Points, in no order, along strands that fork, close into loops and pass close to each other.
In the rows, 128 means zero.
Points whose rows are less than 111 apart are linked; no others are. Some points are linked to none.
Mefun: [133 152 105 117 110 126  80 107 145  94  73 180  81 132  90  91 165 132
  96 161  96  73 154]
bolok: [156 162  99 127 134 156 144 117  55 163 154 160 126 147 108  97 162 164
 182  89 116 171 100]
tizen: [185  84 123 137 152 141 122 111 121 125 105  97 138 125 123 111 108 145
 180 124 148 150 100]
Mami: [147 165 100 127  38 113 138  67 129  82 141 201 151 121 153 111 159 129
 119 106 133  78 141]
nane: [126  91  99 107 109 135 139 111 184 110  97 172  90  77 137 112  90 118
  93 134 135  98 195]
nulek: [154 115 121 140 136 156 108 117 118  81 112 184  71 187 103 131 133 147
  76 177 110  68 148]
vemer: [ 75 121 173 149 162 172 144  99 122 119  48  91 169 195 131 130 107 137
 137 162 173 153 130]
nefe: [100  96 148 118 115 134  72 113 147 115 151 155 151 140 180  87 170 116
 225 155 179 140 114]
nefud: [140 115 161 100 132 151 152 139 171 117 110 154  43 162 132 148  83 125
 134 174 125 142 212]
geket: [140  97 135  90 108  72 120 109 169  96 200 145 115 143 125 118 134 114
 127 139 104 108 162]
lufe: [ 66  54 156 105 180 179 125 134 129 121  87 105 176 132 135 139 123 112
 142 167 160 177 117]
fevi: [154 110 147 145 114 186  65 134 157  91 162 142  61 201 127 148  92 166
 120 178 128 115 145]
gugu: [165 113 121 101 118 105 178 162  98 153 130 101 132  99 110 165 175  92
 139 134 139 150 127]
Gab: [140 181 129 143 105 130 130  95 124 112  55 183  99 194 128 123 138 118
 118 146 139  89 172]
mekiz: [118 141  88 125 119 138 160 113 124 125 129 113 158 110  77 114 220 146
 111 106  73 145  69]
daz: [101 132 168 132 183 175 132 128 131 127 131  62  89 143 112 157  65 157
 149 136 130 189 158]
Kepa: [127 111  82 147  39 158  60 110 182  99 156 142 122 125 146  95 143 118
 149 154 159  92 133]
nal: [148 140 109 120  86 155  72 112 164  99  67 148  85 153  92  98 131 139
 136 168 106 113 176]
bepe: [147  57 168 122 115 154 113 177 120 158 127 115 133 119 132 195  79 128
 137  85 118 179  98]
dul: [121 114  94 147  90 133 145 118 128 138 136  89 136  64 100 144 192 104
  58 115  93 127 100]
Fubu: [130 122 127  81 127 102 180 106 152 116  69 173 108 145 114 119  82 118
 102 158 106  94 169]
saper: [133 149 121 189 135 178 185 140 134 149 120  97 110 163 161 130 183 115
  77 138 155 167 103]
lekug: [109 118  98 164  69 132  53 113 158 119 149 116 146  90 147 101 118 118
 115 143 181 109 144]
Tozil: [141 107 132 116  82  95 146 115 113 115 115 103 176  95 164 137 176 111
 132  75 159 129 137]
san: [ 88 109 150  97 108 100 180 151 119 127 181 127 165  78 100 195 154 133
  71 116  81 116 123]
Mosa: [145 167 121 152 119 142 101  91  58 149 158 175 120 140  90 113 132 160
 215 111  94 131  86]
zap: [ 87  82 145 106 126 102 181 121 121 108 174 108 183  74 122 153 161 138
  66  84  59 138 137]
Lokiz: [ 80 162 115 129 111 157 162 122 167 120  37 126 106 130 181  97 125 132
  91 127 177 103 138]
Pofek: [108 138 134 115 164 137 194 146 116 155  89  93  90 146 126 131 130  97
  71 125 125 104 146]
sor: [ 95 177 110  93  90  96 157 134 110 130 132 113 154  97  97 165 172 118
  83 148 107 108 111]
rav: [124 174 113 130 148 115  98 126 129 130 135 171  94 107 108 115  93 137
  64 158 107  57 127]
tefa: [152 149 105 129 109 117  92 130  96 143 164 110 122 115 130  90 158 136
 206  98 109 118  68]
lem: [106 138 118 126 156  95 191  93  83 128 118 105 156 128 117 129 203  98
  80 116 125  97 135]
mifa: [ 99 188  88 122 103 122 162 123  74 146 108 138 161 123  79 143 185 139
 117 132 121 106 102]
zuguv: [153 109 135 152 126 125 167 152 112 153 129 141 125 116 119 176 113 112
  53 105 105 126  85]
nul: [106 154 142 146 160 164 123 131 135 128 113  92 128 154 126 106 116 146
 158 181 178 173 129]
roseg: [131 102 139  69  64 101 133 138 116 134 153 129 169 101 131 147 115 124
 140  86  83 109  77]
vit: [151  67 175 135 144 146 139 173 115 145 127 112 129 166 177 177 157 127
 141 120 137 191  88]
Buzip: [ 71  37 146 111 156 131 107 149 127 121 144 110 182  77 186 142 143 114
 118 105 191 160 137]
dibek: [112 159 136 116 139 126 211 121  92 149  85 117 122 164 114 139 168  95
  80 144 110  94 112]
Rava: [176 124  94 106 137 136 176 124 153 124 152 114 123 111  84  96 100 167
 155 137 107 140  79]
tubok: [157  63 109 143 136 122  70 118 141 125 159 149 125  94 107 116  92 107
 134 128 145  98 151]
Lop: [164  86 177 128 157 160 149 139 120 143 110  65  95 155 145 159 154 145
 143 135  91 197  91]
digi: [120 154 138 109 164  53 138  89 130  90 158 113 156 139 131  78 161 125
 121 123 102 116 160]
vid: [160 171 126 144 107 143 142 118  95 127  84 168 136 121 105 136  84 143
  98 141 125  66 100]
nure: [151 127 112  97 120 168 155 165 132 157  73 103  95  80 108 157  90 120
 127 120 130 148 183]
peg: [172 175 115 161 142 144  93 121  67 152 127 104 138 117  84 108 160 137
 158 126 129 136 106]
nef: [142 175 107 157 100 206 145 141 150 123  90  84 116 143 137 126 112 189
 133 116 149 148  89]
Beka: [ 68 116 112 141 122 167 143 135 160 124 129  84 173 117 155 122 159 112
 104 149 184 174 102]
zubo: [142 137 126 150 181 133 129 140 116 141 127  84 126 147 108 116 166 146
 111 129 101 161  94]
taf: [159 115 169 130 144 111 153 152 104 140 133 120 138 164 188 144 173 118
 157 100 168 161  92]
ferik: [116  84 136  88 119 100  53 164 110 150 144  94 138 102 182 149 142 113
 160  83 114 121  92]
sugo: [ 66 103 145 116 131 112  61 127 169 136 138 138 139 123 132 143  88 100
 155 112 121 156 191]
rogo: [ 95 182 110  68 109  86 145 129 134 117 131 102 120  74 124 113 162 119
  84 121 118  94 189]
nir: [168 103 121 158 113 122  86  85 141  95 114 184 142 163 114 112  95 148
 120 153 128  80 122]
dubo: [124 187  85 120 115 107 153 107 101 120 138 193 126 100  93 111 167 149
 136 190 141  73 129]
lenit: [119 164  99 126  70 107  56 114 168 101 119 157 128 119 129 109 110 144
  88 129 110  84 142]
kozu: [112 159 150 162 172 135 110  70 136 109 106 145 140 212 126  82 124 166
 193 133 133 161 138]
gaka: [123  95 124 142 189 109 102 140 125 143 166  98 148 102 161 114 151 151
 109  89 132 121  71]
samet: [122 101 168 100 224  96 137 162 105 144 139 121 118 133 112 135 140 133
 116 102  67 160 109]
gimut: [141  95 127 175 111 126  84 140  97 143 128 123 163 107 155 138  97 119
 127  94 174 113  79]
Luv: [111 180 110 104 109 108 189  97 145  99  89 139 148 126 156  92 156 126
  94 114 119  84 155]
lovo: [114  77 157  67 137  85  91 156  81 147 176 102 148  85 167 163 170 122
 125  79  70 124 100]
Vik: [181 128 139 108 135 138 149  89 121  92  87 158  96 177  87 130 112 146
 143 192 103 105 173]
zeko: [ 95 173 150 138 122 200 120 111 171 104 105 121  77 155 159 103  77 167
 115 209 158 126 139]
Poz: [180 142 146 119 111 144 146 121 117 122  69 103 123 138 116 159  81 133
 169 144 141 143 152]
Rivo: [ 64 110 153 155 147 136 113 188 125 171 150  96 120 114 144 173 122  85
 100 109 157 171 170]
pegas: [121 136  78 116 123 129 125 116 112 140 102  74 152  93  61 132 181 129
  99 125  85 141 107]
Ziror: [128 162 155 106 146  74 158 153  88 139 149 133 130 133 127 156 137  78
  84 137 121 102 136]
Tamat: [112 180 111 189 136 155  95 124 124 139 167 133 131 152 159  83 150 133
 182 133 190 151 121]
Vugi: [133 127 170 106 197 104 124 149  88 145 137 112 106 136  76 148  91 132
 132 141  83 139 133]
radi: [ 91 152 119 165 149 139 156 104 159 110 125 128 130 153 171  87 107 118
 108 163 196 109 132]
Pebil: [166 107 111  99 104  93 157 135 115 136 129 111 160  87 124 137 151  86
 147  97 159 132 143]
Kesop: [137  60 148 122  95 144  92 177 128 145 143 115 121 108 143 139  54 125
 163  92 118 139  77]
nugo: [144 102 143 117 134 107 111 142 103 144 167 177 130  90  90 157  75 121
 135 149  99  80 129]
Dore: [120 149 109  79 150 130 169 131 119 153  88 115 112 103  65 136 115 136
 107 167  89 109 148]
gupus: [128 195  89 102  52 130 122  83 128 107 117 232 128 147 118 109 154 140
 147 121 101 101 153]
gose: [149  89 152 103 158 141  79 150 105 145 112 130 147 160 195 137 135 158
 189 103 134 133  64]
muk: [ 89 187  90 151 139 136 146 101 140 122 117 128 141 180 152  74 168 150
 152  88 153 171 145]
Sigi: [143 132 118 137  73 130 131 142 125 129 160 129 146 125 141 133 173 127
 131  63 102 145  39]
favep: [113  95 148 182 129 141 109 142 113 143 128 111 157 128 170 161  90 128
  83 104 182 132  91]
voza: [125 226  90 102 111 123 183 136 113 129 121 178 106 115 106 119 165 165
 143 167 115 101 115]
beno: [108  82 151 132 137  99 165  98 127 119 146 106 156 121 149 141 190 123
  66  94  79 143  91]
Guduv: [117  63 126 113  93 101  81 149 142 142 166 133 139  83 149 124  76 107
 176 100 147 128 109]
rokiv: [129 108 125 145  69 148  86 167 113 150 152  93 134 115 153 140 146 131
 148  83 127 144  42]
bivel: [117  71 124 123 100 136  74 130 168 127 186 131 124 139 152  92 117 109
 195 168 155 141 124]
Fugav: [ 95  82 118 147 164 101  80  86 178  82 155 143 113 163 123  96 151 117
  87 148 123 104 207]
Darif: [ 91  98 137 125 144 133  54 145 153 146 126 112 143 120  99 127  73 126
 171 137 125 159 177]
vel: [113 141 105 181 145 121 109 102 174  97 148 153 103 152 183  83 136 118
  90 169 188  89 161]
lunu: [188 175 147 134 106 140 186 109  73 132  85 144 116 158 119 153 120 134
 171 127 131 131 135]
nubez: [150 208 157 142 122 111  93 160  97 149 131 134 105 133 126 138 101 112
 106 145 115 107 126]
labif: [115  90 152 183 141 148 163 129 117 138  80 114 167 179 167 162 158 110
  94 121 163 155  95]
dor: [106 122 130 139 105 164 115 192 131 162 134  91 120 101 155 156  97  87
 109 133 184 165 141]
Zirus: [117 140 114 145 139 173  92 140 173 111 166 121  60 141 131 104 143 142
 124 207 154 139 160]
sano: [145 124 117 168 141 113 120  97 117 112  97 168 147 138 108 119  70 135
  80 137 138  77 133]
saf: [184 137 150 122 127 120 139 117  59 152 105 154 158 154  99 142 148 131
 181 121 117 140 107]
fon: [164 125 153 125  99 137 166 172 118 143 135 114 115 142 134 180 113 119
  93 123 110 164  79]
vadel: [100 123  94 127 127 146 151 135 181 124 149  81 154  96 155  94 141 128
 122 138 180 160 136]
Kazad: [177 115 147 131 135 100 105 127 136 119 169 152 108 168 140  93 130 138
 192 132 109 125 100]
Rumab: [105  72 135 133 110 116 135 126 122 114 137  98 188  76 177 137 123 120
 105  78 176 119 147]
pese: [115 167 117 119  78 110 172 127  95 122 103 122 155  91 136 160 157 117
  48 120 122  88 130]
sov: [126  60 122  70 171  96 144 115 153 117 143 134 152  90 129 115 108 134
 128  82 107 137 140]
kago: [151 204 138 115 116 128 132 182  74 169 106 133  80 108 111 155  91 121
  98 167 124 102 141]
tis: [100 127 128 128 164  70  95  88 167  91 151 135 122 163 120  76 147 123
  92 144 104 103 169]
Rom: [135 171 114 113  75 121  83 121 175 105  91 153 109 176 107 105 131 129
 146 143 108 142 155]
dom: [ 40 127 139 161 205 116 116 134 154 132 154 123 122 110 140 132 112  83
 122 104 153 144 210]
Zek: [138 203 110 185 124 143  92 125  65 157 119 122 122 139 115 110 161 133
 139  89 143 131 106]
Fakur: [127 165 105 108 169 108 181 114 120 128 120 127 156 151  81  96 174 146
 152 132  95 119 106]
deg: [132 186 128 144 119 124 130 111  67 142  84 151 145 141  72 152 105 149
 116 160 112  78 109]
Dodu: [144  93 111 168  85 132 144 124 157 133 136  96 132  76 135 139 190 101
  72 130 110 182  98]
zosuk: [133  80 157 127 141 157 131 141 172 115 141 158  84 157 122 165  71 110
 165 163 132 159 215]
nozik: [126 129 135 123  71  87  62 103 153 106 149 149 159 119 134 127  78 125
  96 100 106  82 132]
degar: [157 141  80 158 173 139 157 119 140 121 110 121 125 108 117  89 117 132
 104 129 143  94 114]
Mizu: [148 174 155 165 110 148  93 126 123 127 123 121  99 171 138 131  86 162
 162 154 134 136 118]
dufe: [110 127 104 154  45 151  62 100 161 103 139 169 132 169 130  96 143 124
 188 124 152 134 125]
rup: [107 122 125 108 110 112  95 129 176 118 132 110 160 145 139  79 133 139
 193  96 137 161 100]
lugut: [136 167 132 153  91  86  92 106  73 125 128 152 159 111 132 142 134 103
 110  98 142  78 130]
rumeg: [125 156  97 128  76 148 160 141 137 131  79 114 132 109 131 145 133 116
  66 113 131 110 104]
rade: [ 98 133 139 141 140 101 207  93  94 133 148 121 162 121 119 152 227 127
  81 125  88 115  84]
kidab: [139 184  99 101 118 134 181 153 176 125  96 108 100 131 139  92 141 150
 116 135 132 143 130]
kaz: [111 167 119 153 123 166 176 102 161 122  67 144 109 172 170 101 105 147
 121 137 179  99 139]
bez: [173 125 167 118 162 109 102 119  88 124 140 146 111 132  82 151  81 136
 156 159  94 110 129]
bivi: [118 132 155 148 187 122 125  80 138 109  94 120 120 208 110  86 100 159
 150 154 119 150 147]
komus: [ 70 100 134 125 160 157 181 163 157 155  93 106 100 128 115 179 121  81
  93  86 100 155 185]
sofir: [119  95 157 138 117 165 132 179 117 152 113  94 126 124 135 193  67 123
 132 116 155 171 148]
nenud: [104  87 153  79 161  92 111 162 126 150 159 105 137 105 131 163 159 114
 113  84  62 152 103]
tuv: [153 149 133 139 135 113 143 101 116  97 141 202 104 164 119 126 135 115
 106 183 114  57 131]
neduv: [134 157  81 163  84 142 144 114 123 117  90 119 162 109 130 124 148 122
 106  84 149 123 112]
ludu: [121 135 151 144 142  85  62 110  93 126 101 135 184 147 140 125 164 126
 152  70 127 124 102]
regin: [191 151 143 172 143 141  85  83  74 120  94 118 109 146  96 141 116 135
 156 163 153 104 151]
geme: [ 99 150  92 125 101 155 150 152 146 139  53 113 100  91 165 113 117 133
  67 120 163 107 145]
sasa: [159 101 122 126 160  87 118 118 132 116 161 154 132 126 160  85 149 128
 170 117 144 127  93]
Ger: [106 167 146 106 110 117 100 142 176 128  97 133 103 185 138 120 107 118
 139 164 117 150 183]
sig: [138 174 159 139 134 138 102 164 131 135 135  94  99 157 120 139  73 149
 123 134 117 144 122]
suni: [124  45 120  75 142  97 171 118 141 104 144 112 183  68 122 148 141 140
 109  79  96 138 117]
Vot: [114 146 103 133  97 105  62 109 161  92 111 160  99 109 118 110 157 124
  71 140 110  69 170]
nad: [166 158 102 145  92 153  97 138 162 107 127 170  69 117 151 101 114 148
 119 168 145  86 122]
sude: [163 126 148  97 100 133 195 169 128 152 130 114 114 130 105 162 149 103
 126 140  95 169  88]
raras: [137 118  85 116 130 143 143 151 166 140 148  84 122  83 122 108 125 124
 143 121 156 157 123]
fike: [ 82  60 143  84 157 170  87 140 137 136 105 118 180 131 158 117 139 133
 178 146 152 176  78]
Vasat: [ 77 114 164 149 157 154  80  86 151 101 104 133 139 203 115 101  87 139
 124 189 140 138 161]
Viku: [135  49 142  91 176 101 143 146 165 137 142 139 147 117 149 129  90 133
 162  91 132 162 144]
mus: [ 87 109 133 140 163 160 181 150 125 162  89  82  78 148 123 155 114 105
  97 123 125 142 174]
dimuv: [ 70 155 155 125 170 197 131 123 163 107 142 123  77 146 156 109  76 148
 127 217 163 136 162]
Bikop: [111 121 116  94 128  98 181 138 154 130 155 134 126  72 135 152 108 109
 103  96 118 124 201]
Rak: [171 139 122 112 128 107 129  96 117 109  98 174 139 156  70 125 146 129
 159 191 108 108 164]
dedor: [ 78 142 153 139 170 165  94 146 156 118 149  96 103 140 131 109  95 133
 138 201 156 162 162]
vif: [191 124 143 158 162 135 190 110 107 130 116 141 140 154 141 122  91 149
 137 127 157 115 101]
Zutug: [ 56 129 158 139 141 172 103  93 143 123  71 126 164 169 127 106  86 133
 124 169 152 138 144]
lizoz: [153  84 138 135 152 169 167 127  66 158 105  92 103  96  62 203 102 136
 102 136  86 147 112]
gor: [136 168 115 133 133  97 151 100  99 110 167 217 130 153  92 126 160 143
 145 186 122  73 121]
senu: [148  96 138 146 143 107  56 123  72 138 113 132 170 109 146 132 147 135
 132  77 143  92  76]
Tataf: [157 103 101 151 189 107 153 111 126 137 127 124 116 101 107 100  99 131
 126 142 156 111 146]
Vaniv: [124  74 131 119 165 146  87 129 151 130 125 104 135 115  99 107  80 153
 180 132 139 166 135]
Fusi: [161 182 106 153 132 181 162 109  88 150 147 117  99 157 111 107 154 175
 189  97 124 193 107]
noni: [ 78  88 138 106  98  90  36 139 145 136 164 120 148  89 142 130 129  86
 170 100 152 147 190]
Nanun: [148 161  92 127 106 123 139 114  87 136 173 164 123 109  92  90 153 134
 218 127 117 107  68]
pup: [109 122 144 145 157 146 111 156 129 148 118  76 136 145 142 123 139 132
 141 117 145 172 100]
Fir: [143 111 135 194 135 145 169 126 116 155 101 112 119 142 147 153 180  99
  78 135 132 169  92]
kapif: [139  93 148 130 161 157 161 127  91 152  90 103 111 106  80 197  79 118
 128 114  80 134 163]
meto: [153 152 137 149 180 109 143  89 102 120 130 181 137 197 127  92 139 152
 170 110 121 131 115]
Nuf: [134 156 121 147 122 122  65 128 109 147 167 119 118 140 163  68 158 126
 202 103 146 140  91]
Sezuk: [167  98  90 120 176  92 150 116  93 131 161 132 140  80  81 116 125 132
 130 163 134  91 113]
Nup: [139 133 109 139 158 134 165 127 114 135 126 120 148 127  97 117 183 155
 128 112  90 142  53]
moleb: [113 125 103 128 151 136 184 175 123 146 148 138 113  68  87 179 107  97
 114  92  99 122 173]
pevo: [125  98 125 135 144 144 169 153 103 159 137 127 114  86  48 198 143 131
 102 150  59 158 108]
Diz: [167 116 163  96 133 122 139 119 146 109  94 165  96 178 103 144  71 127
 131 176 104 125 174]
siv: [117 137 153 135 142  96 147 139 158 119 141 150 102 179 181 128  91  94
  94 138 153 117 172]
Nos: [124 210 113 139 130 134 154 116  51 146 108 164 147 156  77 142 163 150
 137 131 115 110 108]
bibif: [138 121 130 144 161 140 122 124  97 143 138 182  95  80  77 170  65 123
 135 148 105  70 181]
pefe: [116  77 136 118 185 114 183 149  89 154 126 111 122  98  68 182 164 103
 108 142  85 156 135]
zafas: [ 85 185 106 126 123 125 163  80 161 121 100 154 115 164 151  67 158 143
 120  95 134 120 157]
rigo: [141 137 100 137 123 154  96 137 181 118 140 135  59 116 143  96  88 138
 116 175 145 118 160]
Pakav: [138 126 137 153 112  98 105 123  56 138 134 115 184  83 127 148 171 111
  98  90 131  92  93]
mib: [140 145 118 100 133 100 207 103 131 110  77 151 149 139 139 117 120 116
  98 127 138  92 144]
Duto: [171 125 107 104  87 152 148 141 142 143  58 116 128 113 113 143  96 130
 152 149 160 152 164]
zov: [144  90 133 114 167 131 138 173 138 133 161 132 111  97 117 150  64 118
 157 103 110 162 146]
Vep: [164 184 102 156  76 129  99 117 119 124 143 181  98 138 137 105 137 125
 133 144 134  91 120]
naz: [182  79  97 115 136 146 145 125 123 137 130  95 143  97 100 104 127 158
 171 113 118 141  61]
Litak: [125 147 129  96  89 106 132 175 136 148 175 122 120  94 106 161  86 105
 109  97 113 127 127]
ruf: [124 137 158 141 107 136  84 126 168 115 128 122  93 203 124 130 118 122
 158 194 144 153 178]
mafam: [138 191  99  73  94 130 179 157 151 121 100 142 102 101 121 112 146 137
 117 144 110 115 122]
lenel: [127 109 123 156  74 140 132 113 169 134 153  98 131 106 168 131 183 127
  99 104 101 175  58]
Sefu: [159 137 148 179 184 142 150 103 119 121 126 150 132 174 158  98 112 152
 162 141 177 129 119]
pul: [ 93  52 114 125 140 150  84 146 139 141 143  86 160  78 166 135 162 122
 137 102 167 158  91]
geluk: [111  89 127 173 150 129 143 141 120 158 131 114 131 122 146 175 113  97
  44  97 139 129 102]
kanif: [135  98 151 114  89  69  93 102 113 101 185 138 160  90 148 108 115 131
 123  98 119  82 126]
gez: [ 82  70 167 153 171 172 153 121 115 136  73  91 166 175 150 157 138 124
 120 156 160 164 111]
Retor: [113 124 155 126 125  96  94 106  96 104 138 121 195 132 182 120 179 161
 109  43 110 114  92]
tomat: [133 135 126  73  96  81 105 130 149 116 157 162 136 128  89 123 110 126
 134 139  75 117 136]
bugi: [116  85 133 135 148 117  94 138 120 133 166  74 169  99 197 119 202 141
 103  90 137 142  87]
zoz: [ 59 127 131 143 167 116 129 153 141 151 162  98 126  90 140 167 143  86
 101  81 150 152 212]
bidi: [121 194 100 156 134 138 102 116 168 131 157 137 122 159 137  64 142 146
 148 126 155 142 122]
kopez: [113 175 133 143 113 202 129 122 164 114  72  94 101 150 153 118  67 185
 132 153 156 142 115]
gepi: [166 144 141 140 142 103 166 115 150 109 137 188  85 167 161 123 105 115
  94 160 133  83 150]
lurab: [110 121 139  84 103 101 139 163 137 124 170 137 159 100 123 169  93 131
  95  86  84 116 102]
Lup: [179  72 104 166 112 160  91 101 161  76 141 183 100 181 104 128 107 143
  80 150 115  70 134]
lenag: [140 147 102  82  73  84 134 103 133 116 159 182 154 119  89 123 131 139
 145 151  95  87 117]
rifub: [ 97 140 147 128 176 162 137 162 141 161 117  72  80 127 105 155  86 135
 122 127 117 172 182]
lelo: [175  99 151 143 182 141 193 137 110 127 131 117 101 132 131 150  55 143
 105 133 142 125 119]
peti: [119 146 121  84 182  70 156 108 121 121 140 125 150 117  85  92 173 130
 139 144 101 122 131]
veru: [129 140 119 127 153 141 109 167 144 151 160 134 105  80  71 160  74 126
 185  81  83 150 157]
laluf: [125 143 102 122  62 145  96 118 172 125 131 147 155 156 149  91 121 134
 207 109 151 158 121]
Moru: [100  86 180 131 182 171 123 163 120 132 135  71 119 137 134 156 102 150
 149 152 143 206 115]
tob: [ 85 161 114  89 162  91 159 127 140 132 131  78 102  98 134 103 163 103
  65 114 117 116 189]
Navi: [167 130 115 140 154 116 113 121  70 144 141 123 161  94  82 117 158 141
 163 142 145  88  71]
popa: [ 76 133 120 124  72 130  49 141 162 127 171 114 137  87 159 115 111  88
 147 142 186 142 163]
febel: [120 169 163 125 140  72 158 138 121 135 122 143 112 144 157 145 108  85
  69 115 136  96 158]
feri: [141 182  77 134 102 124 144 107  97 124  74 129 166 113  87 122 169 120
 127 100 142 114 126]
vanod: [162  76 144 134 115 126  84 141 164 125 194 139  84 140 142 108  93 119
 183 154 126 137 117]
ziref: [134 102 118 105  41  97  90 122 136 127 139 125 151 114 146 115  98 111
 173  84 113 117  95]
Gonu: [100 140 118 129 136 112 116 133 153 124 125 106 140 116 141 121  97 122
  88 106 129 129 142]
rodup: [151 124 103  88 123 117 173 153 171 136 165  98 126 117 127  98 136 133
 128 103 124 153  83]
zusa: [149 133 111 106 154 148 199 142 168 130 112 113  99 140 148 102  96 142
 126 157 140 156 156]
nedid: [151 162 136 119 141 142 133 152  72 152 110 137  82  81  90 181  74 139
 111 160 120  97 152]
papug: [123 138 162 127 111  68 129  92 102  92 164 118 188 118 152 128 152 148
  95  80 112  97 115]
sival: [104 172 134 177 151 121  72 128  79 138 102 118 163 167 131 115 172 124
 131  83 129 140  98]
rupe: [112  96 130 107 142 100 109 136 168 125 134 156 104 130 130 146  94  91
 141 131 118 151 219]
Saza: [140 181  99 115  61 122 101  96 160  90 125 185 132 162 106 103 149 130
 158 123  86 122 151]
fogup: [175  54 167 102 184 138 150 154 108 148 129  94 102 124 123 182 137 153
 138 131  80 181 101]
pezu: [141 135 149 125 151  83 163 139  95 140 131 129 141 168 144 144 161 103
 114 101 134 138 108]
Dese: [138 113 165 154  89 178  49 135 157  87 149 143 107 215 115 136 141 130
 155 194 152 136 157]
ves: [127 119 134 106 142 151 182 177 105 168  91 121  93  94  68 195  97 113
 128 118  87 146 180]
Sok: [107 116  92 165  92 166 126 130 142 127 106  94 172 114 154 131 167 121
 107  98 175 161  88]
Kezar: [146 164 105 173 114 194 173 145 148 138  97 120 109 151 148 124 144 147
 112 119 150 157  82]
sope: [128 102 116 103 118  74 135 115 148  95 189 145 123  76 124 127 137 103
 116 136 102 103 199]
suli: [112  89 146 103 148 181  95 150 118 138 102 118 170 156 195 132 166 152
 198 124 151 163  70]
ver: [116 157 120  73  99  89 137 110 145  96 151 144 126  59 118 122 147 134
  90 149 103  74 197]
nerig: [156 168 137 180  88 148  96 109 133 128 155 181 105 181 154 107 108 140
 169 128 137 121 120]
luzu: [128  92 138 115 152 113 113 116 140 117 165 143 148 134 209  92 169 123
 202 117 172 127  92]
mebuv: [112 100 110  90 114 102  73 111 161 111 156 106 165 110 159  66 165 141
 201 102 118 140  99]
Miru: [119  92 154  88 112 106  61 169 121 149 154 101 115 125 184 119 132 110
 213 117 134 149  93]
dufep: [145 154 134 115 121 135 135 200 137 160 153 113  84  90 145 166  86  89
 112 114 143 146 163]
Ged: [131 115 133  90  77  69 126  93 113 101 195 154 173  74 118 126 123 133
 134 139 111  65 125]
kiza: [152 165 136 143  56  94 128  85  95  92 157 170 176 106 155 120 145 121
 125  95 144  78 154]
gog: [150  86 130 158 165 179 208 152 135 150 118 108  94 124 140 161  89 140
  85 122 121 140 115]

A piece is two or more points that can be reached from each other along the links. Count, over all rows, the pieces, the separate loops (a circle has one, a figure eight two, a Y none), the forks (points with three links) and the tips (points with one).
pieces | 4
loops | 4
forks | 20
tips | 20

How many points has the smallest loop of links through each point below? Write none if it is on no loop.
nerig | none
papug | 17
Sok | none
lurab | 10
